A landscape with many valleys, sampled at points; each row gives a point and its height.
A ball rolls from a point to the lowest of its 2 nearest points, and stops where none of them is lower. Distance is the straight distance between rows; heights are no part of it.
q807 h=422: [184 160 104 168 198 176 131 124  89 134  93 121 170  80 145  78 153 118
 165 132 133 122 178]
q79 h=156: [168 123  68 133 111 110  95 115 104 144 102 115 103 133  88 133  80  67
 106 138 105 112  58]
q889 h=381: [112 135 144 101 154 105 118 154 132 139 167  99 141 160 103  99 136 139
  89 107 153 136 123]
q14 h=329: [180 108 176 130 150 108 117 115  99  75 187 147 131 110  91 175 122 161
  97 136 151 116 136]
q777 h=358: [104 100 190  76 148 149 143 112 145  69 102 119 150 161 157 118 106 152
 128 126 135 106 125]
q595 h=226: [ 94 155 189 110 116  95 141 123  63  96 133 140 113 132  80  74 111 158
  90 147 172 126  86]
q812 h=568: [102 114 115 111  68 117 127 149 104 100  33 137  70 134 114 180 115  91
 151 148 103 179  86]
q768 h=157: [105 147 158 144 131  60 112 140 145  87 159 138 101 124 132 135 149 111
 169 173 121 161 171]
q101 h=207: [122 107 117 120  82 122 169 136  83 168 186 156 112 152  80  67 105 116
 134 139 108 146 158]
q986 h=622: [140  99 149 132 133 139 129 164 192 157 131 120 118  63 105 148 128 137
 136  67  99 141 154]
q700 h=531: [139 120 150  94  89 162 125 115 113 162  53 141 142  93  82 161 123 158
 164 141  68 118 100]
q743 h=620: [ 98  92 127 135 123 163  91  90 134 169 158 145 141 170 150  84 155 136
  97 146 130 137 132]
q765 h=412: [145 110 171 110 187 153 114 150 179 108  43  82 134 180 160 113 117  99
 182 104 117 160 117]
q582 h=730: [ 98 161 124 108 113 117 106 155  67 109 124 137 140 126  92 127 103 124
  69 124 107  74 123]
q311 h=709: [ 87 181  94 132 179 103  99 167 125 111 159 182 137 120 147 122 130 150
 111 111 141 141 149]
q159 h=720: [124 160 107 141 170 135 109 164 110 111 131 117 147 108 101  84 105  98
 122 111 111  90 156]
q894 h=264: [125 129 102 155  97 126 164 130 134 177 117 126 134 172  66  98 126  93
 142 156  87 117 143]
q923 h=759: [113 117 111 156 129 172 124 130 137 154  90 117 116 181 129 112 175 137
  97  80 120  66 131]
q290 h=346: [132 155 116 130 121 104 119 150 145 180 171 139 134 125  70 144 115 122
  88 102 135 137 116]
q109 h=313: [118 111  72 162  84 145 177 109 109 125 105 122 130 146 129 105 121 107
 152 136  94  67 156]
q844 h=213: [ 89  97 169 125 140  94 148 115 105 125 110 182 122 165 124 155 138 117
 102 137  99 152 116]
q122 h=203: [107 180 149 125 150 142 141 115  87 115 119 147 103 119 132 109 126 164
 106 169 157 133  49]
q262 h=342: [176 117 184 118 181 160 113 124 166 147 123 106 149 100 196  73 122 156
 151 105 172  88 142]
q56 h=408: [122 148 159 153 189 126 126 121 137 103 160 114 169 184 137  95 151 127
 106 107 166 153 167]
q880 h=596: [113  80  78 127 164 112 105 108 116  99 154 109 142 152 140  90 120  76
 145 149 106 115 125]
q997 h=246: [151 131 155 125  84  71 105 110 124 140 102 105  92 169  66 155 153  94
  71 131 152 162  93]
q804 h=306: [172 118 120 130  66 126 137 104 134 161 121  96 125 176 100 167 158 116
 113 129 123 175 121]
q166 h=482: [116 104 156 108 154 174 137 170 137 184 142 152 151 168 148 106 127 137
 156 185  89 129 152]
q762 h=79: [ 57 136 148 151  88 127  95 133 153 118 132 161  97 151 113 118  96 104
  53  95 146 125 123]
q759 h=748: [178 128 100  85 161 126  61 120  67  96 100 123 163 111 168 151 144 105
 154 108  84 119 114]
q510 h=382: [174 122 129 101  62 118 145  86 122  90 105 111 128 211 136 131  86 105
 130 125 145 118 122]
q307 h=552: [117 122  82  70 116 166 147 114 144 119 138 107 150  77 105 119 129 142
 123 136 109 175 146]
q776 h=365: [129 128  92 181 141 168 154 110 161 111 109 117 156 129 122  99 141 107
 138 138 118  92 216]
q586 h=328: [107 130 127  84 105 165 150 121 126  77 132 156 122 137 173  92  91 161
 136 122 149 152 130]
q640 h=80: [134 141  88 129  87 142 136 130 127 135 174 198 122 109 118 179 150 176
  96 143 148 141 132]
q235 h=512: [164 139  78 103 175 182 119 173 158 149 149  97 152 100 152 157 150 171
  76  77 150 121 137]
q944 h=434: [158 121 184 133 190 152 159 128 170 119  84  74 136 147 135 128 124 129
 126  70 141 125 105]
q393 h=690: [191  77 116 138 145 144 146 155 161 119  77  68 107 137 122 174 181 129
 182  88 130 135 122]
q89 h=239: [165 198 137  97 122  71 153 110  90 123 178 134 177 119 153 136 114 154
 136 125 149 147 131]
q188 h=58: [130 123 158  87 149  35 144 141  84 133 168 103 120 138 114 107  85 101
 142 139 116 112  70]
q165 h=205: [192 104 104 127  92  96 109 144 126 120  67 129  71 177  68 161 114  87
  97 118 135 125  60]
q474 h=699: [120 180  60 152 152 115 107 158 124 142 175 144 137  91 135  99 181 155
 140  73 182 166 178]
q833 h=508: [142 125 131 118 122 189 112 148 117 177  87 147 116 152 133 151 118 128
 151 184  82 110 103]
q693 h=469: [135  95 114  86  79 111 135 128  91  79 118 124 126  98 125 165 134 145
 163 147  83  93 144]
q433 h=731: [169 159 110 117 187 110  93 157 115 113 100 127 128 119 113 149 112  95
 156 143  98 114 101]
q61 h=739: [ 83 176 153 139 151 176 177 139 138 150 119 120 185 136 149 147 169 184
 103 114 136 115 147]
q358 h=51: [ 93 154 131 162 128 153 131  81 127 129 171 109 154  91 122 132 147 178
  75  93 199 107 119]
q957 h=322: [183 162 146  81 130 102 142 124 128 106 147 137 164 168 143 177 156 182
 109 138 152 134 129]
q795 h=583: [112 124 108 115 156 104 134  99  73  78  99 131 119 136 154  92 104  87
 154 154 119 134  74]
q717 h=150: [109 117  94 109 111 118 147 138  82 176 144 164 125 147 106 101  80  77
 112 145  92 179 101]
q458 h=124: [ 99 137 113 133  72 131  77  98 138 133 193 163 128 105 142 160 126 192
  69 109 205 120 136]
q295 h=717: [ 64 167  90 135 186 125 105 156 126 137 184 151 202 127 143 103 140 154
 114 153 153  82 185]
q740 h=222: [174 154 113  96  89  96 168 140 118 140 154 143 124 113  96 199 165 175
 101 129 138 152  99]
q346 h=763: [133 159  93 120 127  93 100 129  66 134 117 180 148 120 178 116 130 122
 143 121  87 130 124]
q523 h=375: [182 122 119 126 192 162 111 118 151 134  75 147 150  85 185  81 135 138
 160  93 130 116 148]
q462 h=775: [120 112 101 157 147  92 124 100 151  87  81 123 109 150 100 138 137 111
  95 100 134  89  92]
q952 h=45: [ 54 108 136 108 107 127  96 127 195 135 120 164 103 118  91 126  91 118
  74 148  98 131 130]
q411 h=515: [113  78 111  61  89 127 105 114 126 110 121 111 106 120 119 143 136 111
 141 148  89 168 118]
q337 h=112: [106 149 154  81 104  43 131 161 143 161 137 130  74 112  98 110 105 133
 123 140 131 136  78]
q269 h=253: [120 116 162 157 133  96 106 155 125  69  57 162  86 141 115 181 143 113
 156  94  87 137 132]
q756 h=224: [153  99  99 133  86 161 130 108 179 144 153 105 111  81 158 127 119 162
 106  75 161 105 126]
q323 h=236: [ 67  98 163 108 123  81 120 132 143  85  46 174 123 157  93 179 147 121
 136 155  81 151 123]
q221 h=676: [148 170 110 167 156 184 120 162 163 139 108  75  96 116 157  95 177 135
 145 130 169 105 144]
q141 h=265: [117 132 153 124 142 118 151 148  67  76 164 161 114  92  75 128 111 144
 108 124 146 162 133]
q720 h=153: [ 91 178 151 182 138 168 157 137 193 170 122 110 141 114 191 140 123 111
 166 123 132 159 169]
q3 h=139: [150 149 145 153 161  84 156 125  96 152 154  99 162 166 121 121  82  81
 142 131 105 104 120]
q925 h=589: [157 101 110  91 168 183 147 147 166 147 106 115 148  68  91 161 135 141
 142 128  90 159 145]
q301 h=750: [112 148  97 132 114 154 160 116 123 157 103 121 152 150 148 174 162 151
 108 107 105 102 109]
q66 h=665: [201  73 162 119 119 122 121 122 147 136  59 100 100 119  91 175 136 115
 170  80  95 169  99]
q651 h=76: [ 62 122 178  94 106  66  88 139 163 154  90 147  93 132 105 144 100 112
  95 164 112 122  74]
q642 h=409: [127 130 100 183 178 197 175 121 123 175 100 113 161  80 136  76 141 109
 145 101 121 104 201]
q421 h=727: [ 65 156  86 122 154 136 163 108 147 148 162 134 205 115 106 118 153 161
  92 120 134 122 172]
q766 h=104: [137 118 107 125  85  97 120 128 112 147 131 168  92 141 100 137  84  83
 114 191 112 130  92]
q544 h=292: [148 124 159 131  68 128 128 104 150 171 188 139 110  95 140 135  90 154
 126 102 159 148 133]
q589 h=387: [111  80 187 104 121 176 135 147 131 110  49  97 112 173 154 138 105 128
 178 119 102 114 101]
q900 h=644: [150  67 189 133 116 104 152 132 189 148  94 119 109 122  87 135 150 126
 163  98  90 149 137]
q268 h=465: [171 135 138 100 194 175 133 151 176 167 138  73 171 149 156 135 124 142
  96 105 145 125  93]
q450 h=137: [127 184  81 171 114 141 143 111 161 160 167 109 139  67 143 144 126 155
 135 108 167 115 122]
q525 h=184: [118 124 162 144 155  99 189 134 123 145 146 161 147 185 112 157  74 111
 105 143 113 111 113]
q716 h=289: [113 107 101 123 103 137 155 138 135  73 146 156 101  90 150 115 113 171
 111  79 155 116 145]
q864 h=357: [201 120 117 118  78 122 129 132  72 140 156 111 102 161 133 134 149 116
 151 155 124 149 114]
q559 h=140: [159 175 132 143 107 115 129  96  81 122 205 105 170  99 141 103  94 119
 155 129 172 131 174]
q227 h=767: [131  65  90 144 120 151  82 116 165 126 100  91 124 159 140 140 148 111
 105 107 111  62 106]
q851 h=327: [ 59 105 113 123  85  91 128 104 108  87 162 158 104  73 105 113 128 167
 118 119 162  87 140]
q903 h=359: [ 98 133 138 104  67  91 121  79 113  94 157 117 132  48 124 134  87 131
 105 132 146 115 128]
q907 h=554: [123 140 124 118  53 126 144 138 126 125  47 122  88  88 110 171 108 124
 143  95  89 119  97]
q49 h=467: [132  98 119 176 209 168 108 136 115 145 138 107 137 112 145 162 126  73
 138 174 100 149 118]
q275 h=223: [ 99 107 133 133 103 138 125 134 146 101 178 131  99 116 167 103 145 120
 170 168 140 159 178]
q578 h=444: [139 105 155 185 213 155 132 127 162 141 122 165 129 112 165 137 142 119
 141 145 131 145 148]
q41 h=212: [121 108 141 162 151  83  98 126 130  93 106 147 106 140 157 164 166  80
 182 142  81 156 152]
q226 h=148: [108 170 107 137 150 163 134 104  92 120 153  68 146 117 139 112 137 138
 111 178 163 118 101]
q973 h=310: [158 115 158 150 135 165 154 103 146 129 145 112 114 102 198  90 101 133
 177 130 173 135 121]
q511 h=275: [137 130 156 137  81 117 132  92 153  98 144 127  89 127 177 136 119 147
 179 169 160 158 111]
q52 h=95: [ 76 170 150 160 161 106 114 146 195 155 147 128 127 107 162 125 141 109
 179 180 106 151 157]
q309 h=449: [ 95 126 168 150 183 173 132 134 114 171 160 108 174 113 110 108 139 128
 146 188 102 122 175]
q245 h=576: [107 138 122 121 132  97 104 139  94  84  78 153  71 153 151 131 132  97
 141 143 127 186  73]
q272 h=380: [153 119 184 184 155 147 129 124 121 124 184 121 106 113 110 156 147 154
 117 111 171 148 139]
q721 h=687: [122 185  87 180 170 126 121 164 173 126 142  90 121  93 121  69 180 138
 141 106 199 126 185]
q767 h=660: [104 156  89 121 127 166  96 195 157 159 145 122 112 146 148  96 192 163
 120 124 147 101 158]
q728 h=417: [148  99 208 165 184 123 137 115 123 160 163 125 159 114 125 120 133 148
 147 142 116 108 154]
q782 h=638: [109 105 118 115 118 191  71 154  94 150 170 137 132 146 168 102 184 162
  90 117 134 130 154]
q529 h=260: [192 154 110 123  93 132 141 120  95  82 155  86 129 121 114 115 115 117
 162 173 151 141 148]
q838 h=345: [160 134 119 107  42  95 170  98 146 140 158 134 130 153 151 145  74 119
 126 121 151 103 119]
q27 h=610: [ 75  84 109 157 103 112 110  83  95 120 169 123 122 178 120  88 133  87
  95 142 144 129 129]
q873 h=769: [112 131  93 127  78  73 113  94 119 143  92 215 116 144 170 107 129 109
 121 109 105 133 109]
q635 h=421: [182  83 114  88  65 104 128 106 108  83  73 122 138 146 108 146  85 116
 153 141  98  78 115]

Call two points neighbours if one is among the 2 nearest of the other. Go from one point of each pair to the other, from neighbour to neighbour, staying as low as possible. Name the highest point that can't be avoided.
q358 / q559 | q957
q358 / q766 | q864
q768 / q952 | q269
q188 / q952 | q337
q640 / q358 | q458

For each start below, name the point where the ball stops.
q268 | q716
q807 | q768
q642 | q766
q56 | q358
